Each row is a point on a landscape with many valleys, with its height.
A ball rolls from a point to whichever of its 2 nearest points has the largest drop for the distance, and stops where none of them is lower. Distance is the straight distance between rows; heights are no part of it.
<83> h=68.0: [ 13  93   3 -10  17  26  51  36 -25 -17  -4  33 -32 -47  15  26 -59 -28
  74  45 -30]
<169> h=35.6: [-30   9  16  46 -13  23 -45  29 -10 -19  -3 -78 -31  75 -40  -3   4  26
  14  42   7]
<933> h=15.0: [ -6 -31  43 -59  39  29 -17  14  51  22  53 -18  -2  22  16 -16  25  42
 -34  11  18]
<945> h=42.4: [-23 -17   7 -11 -58  55  15 -12 -18 -13 -15  77  61  -6 -11   2 -29 -28
   0 -55   6]
<140> h=58.1: [ -3  55  -4  71  37 -43  27   8 -48 -19 -52  38 -46   1  -4 -22 -29 -18
  76 -13  10]
<973> h=12.1: [-14 -46  50 -42  18 -10 -21  12  63  46  65  22  19  49   3 -52  21   0
 -17 -39 -15]
<776> h=28.0: [  4  24 -98 -34  22  46  47 -54  26  37  20  47 -19 -43 -68  20 -17 -43
   6 -29 -31]
<8> h=34.5: [ 19  -7  41  47  35 -46  -4 -61  43  45 -50 -78 -14  20  -6   9 -61  22
   5  14  30]
<446> h=49.9: [-23  36 -38  57  44 -19  34  22 -40 -12 -47 -17 -31  13  17   6 -14 -33
  -3   4   2]
<115> h=52.4: [-39  34 -58  17  12 -18   6  31  19 -36  35 -51  23  29  36 -25  40 -30
   5 -27  16]
<272> h=48.9: [-43  16  48  37 -57 -19  -1  50 -32  21 -18  14 -44 -64 -16   9  15 -12
 -29  35  26]
<562> h=26.1: [-27 -10   4 -58 -22   6  88 -47 -10 -28  11  82  39 -18  23 -51 -10 -27
  15 -22 -40]
<908> h=73.5: [  6  23  39  69  42   7  42 -10  25 -27 -20  40 -43 -53  36  38 -15 -12
  68   1 -22]
<659> h=16.2: [-19 -24   0 -24   9 -16  11   0  33  17  50  29  47   1  48 -54  14  -5
  -7 -54  -8]
<328> h=25.4: [ 17  45 -39 -28  21 -13  28  50 -14 -28   1  20 -18  10   8  37  13 -85
 -24 -24 -46]
<178> h=33.4: [ 28  40 -27 -17   3  38  12  46  -9 -51  41   4 -50  -9  -2  47  19 -52
   3  18 -24]
<854> h=15.1: [ 25  14 -43  -8  14 -48   4  36  23  19  -6   2   3 -42  11  55  26 -68
 -35 -11 -56]
<5> h=29.3: [ -7 -15 -45  22 -35  11  33 -19 -25   8 -25 -26  43 -24  11  57 -14  -8
 -27 -10 -15]
<157> h=60.8: [-40  63  36 -35  17 -46 -47 -19   3  12  -7   2  38  20   7  20  -8  14
  36  21  22]
<743> h=48.0: [ 32 -20  13 -42  -3  -4 -31 -11  27 -47  54  18  30  77   5 -35  41 -20
  21 -41 -49]
<141> h=49.2: [ 33 -37  41  85 -30 -55 -13   1  22   8 -40 -30 -67   2 -25 -29   5  50
  47 -56   3]
<753> h=36.6: [-11 -61   2 -19 -18  65  50 -41  25  -4 -19  83  48 -23 -19  20 -10 -22
  -1 -24 -47]
<362> h=27.9: [ 26 -19  12   7  68  -3 -36 -54  60  43   6 -23   1 -16   3  12   9  25
  16  33  74]
<937> h=34.0: [ 21  24  -6 -16  42 -39 -20  41 -32  13 -18   6   6  56  11  11   6 -45
 -43 -37 -15]
<375> h=41.9: [ 32 -75 -47 -28  26   1 -13 -39  17 -10  -6  31  30  18 -30 -82  35  23
  14  21  -3]
<208> h=22.1: [-13 -56 -40   4  -1  -1 -25   7  28  34 -40  31  40   7   7 -49 -33 -16
 -42 -62 -16]
<36> h=50.4: [-14  44  -5  35  58 -71  15 -16  -8  -4   3 -24 -33 -21  50 -20  11  24
  51  28  12]
<445> h=34.6: [ 34  14   9 -14 -30 -12 -86  20   0  -3  36  -1 -39 -19  41  26  -3 -16
 -41 -33   0]
<722> h=23.6: [  3  -4 -54 -31  35  14  44  12 -41  15  54  -8  15 -29   2   1  40  40
  -5  59  25]
<675> h=26.5: [-20  -5  52  86  -4 -16  23 -37   0   3 -33 -46 -26   6  20   8  13 -17
 -11 -17  62]
<29> h=18.7: [  1 -82 -16  26 -67  -6   7  -1  -7  23  -4  52  80 -18 -51 -56  39  -6
  -1   5 -20]
<256> h=18.6: [-13  -9  22 -53  39 -16  25  37  17  35   0  -3  12 -29  26   5  27  21
 -51  30   4]
<831> h=42.9: [ 45 -38 -32 -63  20  -8 -35 -17  17 -10  -6  88  35 -21 -43 -25  39  -3
  21  22 -19]
<716> h=51.3: [ 17 -11  44  70 -32 -22 -14  37 -47  31 -15  20 -74 -53 -13   5  -1  23
   2  22  -8]
<485> h=11.7: [-14 -73 -56 -14 -32  18  78   0  -6  17  26   6  -4 -30 -28 -46  38  -7
 -51 -10  -4]
<351> h=17.7: [ -7 -11 -68 -21   3  46  67   9 -44  27  65  23 -26 -41 -26 -11  17  -1
 -23  14  37]
<498> h=9.7: [-34  -3  29 -21 -42  21 -15 -17 -21 -30 -28 -20  15  30  -7   4  18   1
 -42 -13  55]
<627> h=24.0: [ -5 -13  21  26  58  14   6 -14  32  47  19  23  13 -50  29  22  12  13
   4  20  55]
<572> h=39.7: [-11  46  76  53 -14  20 -20  53 -28  -4  29  22 -76   5   8 -36 -40  26
  55   0   7]
<210> h=41.2: [ -8  49  46  38  42 -22   0  18 -39  10 -32  10 -12  51  10  22 -15 -41
  -3 -16  11]
<868> h=6.4: [ 54 -35 -43 -28 -40 -64   5   5  16  19  -3  -9  25 -33   1  10  35 -48
 -54 -40 -40]
<148> h=16.9: [-12 -70 -50 -10  -3  20  43  20 -18  21   8  30   4   8  17 -70 -17  -4
 -58 -48 -39]
<899> h=37.9: [ 29 -17 -44 -62 -19  34   1  20  -1 -57  31  -5 -15   1 -12  36  43  -9
 -27  10 -54]
<861> h=66.2: [  1  -3  -5 -35 -43 -15 -46 -19   5  10  -6 -89  72  78 -51  10 -18  50
   6  35  -9]
<182> h=63.5: [ 29  89  36  20  34 -12  22  31 -24 -24 -36  49 -58 -12  15 -29 -59 -22
 100   4   2]
<216> h=39.0: [ 65 -11 -18 -49  34   8 -48  -6  13   0  13  87  11 -11  -3  11   0 -34
   2 -33   0]
<455> h=43.4: [ -7  51  55  36 -34  52   9  48 -66   4  44  16 -40   7  21 -19 -44 -19
   0 -15  57]
<81> h=29.5: [-25  29  35  77 -11  15 -48  35   5   6  30 -29   0  41 -14  13   5   2
  40  18  -4]
<320> h=19.3: [-20  21   6  15 -14 -39  40 -50 -12 -26 -40 -28 -18 -32  47  37   9 -40
 -28 -23  35]
<422> h=45.3: [  4  12  24 -77   7  19 -13   5   6 -64  14  43  34  65 -25 -31  35 -12
  19  -7  -5]
<124> h=67.9: [ 22 -34 -27 -35 -44 -20 -36 -27 -18   5 -31 -31  79  55 -30 -31 -12  40
 -14 -13 -19]
<179> h=12.0: [-11 -73 -22  -8 -36   5   3  12  26  33 -37  15  86 -23 -41 -59  -4  43
 -20  20  -8]
<142> h=49.8: [  1 -21 -22 -20   5 -16 -14  11  60 -44  34 -43  34  54  10 -29  70 -24
  -4 -30 -15]
<948> h=18.4: [  1  28  34  -7 -26  -6 -12  -6 -69 -38  -8 -34 -18  32 -21  17  44  18
 -10  49  45]
<249> h=32.5: [ 16 -39 -11 -19  70  24 -28 -42  45  44  26  16  26  45 -31 -21  17   9
  19  -6  60]
<39> h=31.6: [  7 -67   8 -52 -14  23  68 -25 -12  -5  -3  63  22  -5 -13 -21  13  -8
 -34   0 -73]
<73> h=29.1: [  8  22 -46 -20  16  -5  35 -17 -33 -12  22 -32 -29 -41  30  49   7  21
  -3  45 -28]
<910> h=38.0: [ 18 -14  36  27  36 -23   3 -14  44  69 -22 -94 -17  19 -38 -26 -96  65
  -9  59  28]
<744> h=21.3: [ -4 -40 -43 -11 -26   7  13  10  -6  37  -8   7  87 -36  -6  24   1  37
 -12  16 -37]
<87> h=35.7: [ -8  42  48  22 -39   0  11  32 -38 -46  19  13 -88 -41  44  -2 -32  40
  41   2 -46]
<694> h=21.2: [-26 -14 -34 -56  24  13  74 -35   3 -26  35  41  42 -11  36 -51  16  13
  14 -13   6]
<757> h=23.0: [ 40 -35   3 -31   2 -21  34  -1   7  36 -32 -32  38 -27 -10   4  -3  22
 -69  25  34]
<395> h=55.3: [-16  76   3 -18  -2  -4 -29  -8 -38 -36 -36  32  40   9  -2  37 -25 -17
  38  14  15]
<207> h=16.8: [-49  14  82 -15 -30 -21 -22  -9  27  15   0 -56  -2  52   1  10   6  -7
 -34  -9  36]
<323> h=51.2: [ 52 -35  34  73 -28 -39 -38   8   2   6 -30   2 -79 -54 -32 -17  16  55
  44  16   5]
<966> h=31.0: [ 33 -27  87  58  16 -16  10 -46  25  17 -41 -45 -47  -7  25  20 -21  28
 -14   3  23]
<235> h=38.5: [  4  40 -67 -45  -3   0  29 -45  -5   3 -14  33 -15 -38 -60  58  15 -60
  -3  -2 -10]
<849> h=12.6: [ 27  -2 -32 -53 -26 -58  28 -44  16 -22 -20 -39  -6 -41  24  34  34 -39
 -51 -19   4]
<575> h=36.2: [  55    2   10  -15   17    2 -102   22   17   27   39   29   -5   -4
   -4   26   12   -2   -5    1    8]
<889> h=42.5: [ 20  15  13  69   8  54 -26 -10 -21 -65 -25 -30 -24  49   3  52 -10 -12
  26   2  -8]
<469> h=17.6: [-11 -35 -93 -23 -16  21  63 -29  17  56  21  17 -17 -42 -82 -20  22 -16
 -34 -11 -37]
<413> h=28.3: [-32  -1  10  21   1  36  11  11  18  43   8  36  -8 -87  23  40 -19  -4
 -19  13  19]
<377> h=20.8: [ -7   2  93  20 -35 -14 -44  18  34  11  25 -53 -27  -2  21  22  22  19
 -23  20   1]
<591> h=41.1: [ 10  -6  -2  10   3  49 -45   2   7 -40  -5 -49  27  93 -33  41  23   0
   8   8  -6]
<957> h=53.9: [-20  17 -34  23  43 -45   8 -10  33  -2  -1 -73  14  -4  54  -3  17   8
   2  12  12]
<802> h=45.0: [-19   9  24  76  10 -66  20   6   7 -12 -32 -32 -53   5  23 -32   7  34
  58 -26 -22]
<531> h=35.1: [  4   8 -34  48 -62 -32  24 -40 -48  -9 -54 -76   6 -40  11  36 -27  20
 -18  26   0]
<825> h=23.8: [-16  25  54  15  -4  32 -47  50  25  -6  84 -28 -13  18  17  12  27  22
  15  24  -4]
<118> h=41.4: [ -6 -30 -12 -66  -4  15  -3  26  42 -63 -26  18  42  24 -23  -6  50  -5
  -8  16 -59]
<839> h=42.0: [-56  23  11 -13  -4  64 -29  -5 -11  12  46 -24   9  68  12  -9 -73  25
  17 -24  27]
<710> h=71.2: [ 10  40   9  33  33  61  32   9   7 -18   6  36   1 -36  34  58 -47 -23
  53  17 -14]
<504> h=39.6: [ 12   0 -18  81 -34 -64  25 -10 -37 -17 -43 -66 -43 -28  21  -2  -3  30
  17   6 -28]
<75> h=32.7: [  7  36  11  -1  -4   0 -32  10 -26 -31  18 -19 -57 -23  57  28 -29  17
  -6  10 -20]
<894> h=37.5: [-11 -36 -44 -50  48  28 -19 -43  10   8  10  10  35  64 -33 -61  -4  47
  26   8  33]
<751> h=46.1: [-37  24  31  13 -28  36 -21  69 -38   3  17  15 -35 -11  -9 -17  -5  -5
 -39  11  47]
<131> h=26.4: [-43 -31   3 -33  -5  14 -45  28  26  37 -14  16  20  14 -11 -56 -22  22
 -44 -23  24]
<961> h=48.6: [ -8  43 -29 -18 -45  33 -15 -13 -47  -8 -15  61  45 -37  -6  35 -58 -18
  25 -17  25]
<459> h=64.0: [  4  18   7 -52  14 -31 -69 -36  15  14 -29 -46  30  46 -25  24 -22  34
  13  39  12]
<770> h=37.6: [-23  30 -12  39  -6  61 -51   0 -16 -37 -17 -27 -22  41  17  17 -67   3
  11 -18  11]

Where does a ball stop that starts at each point below?
<323>: <179>
<157>: <973>
<957>: <179>
<83>: <868>
<591>: <498>
<716>: <75>
<115>: <868>
<908>: <868>
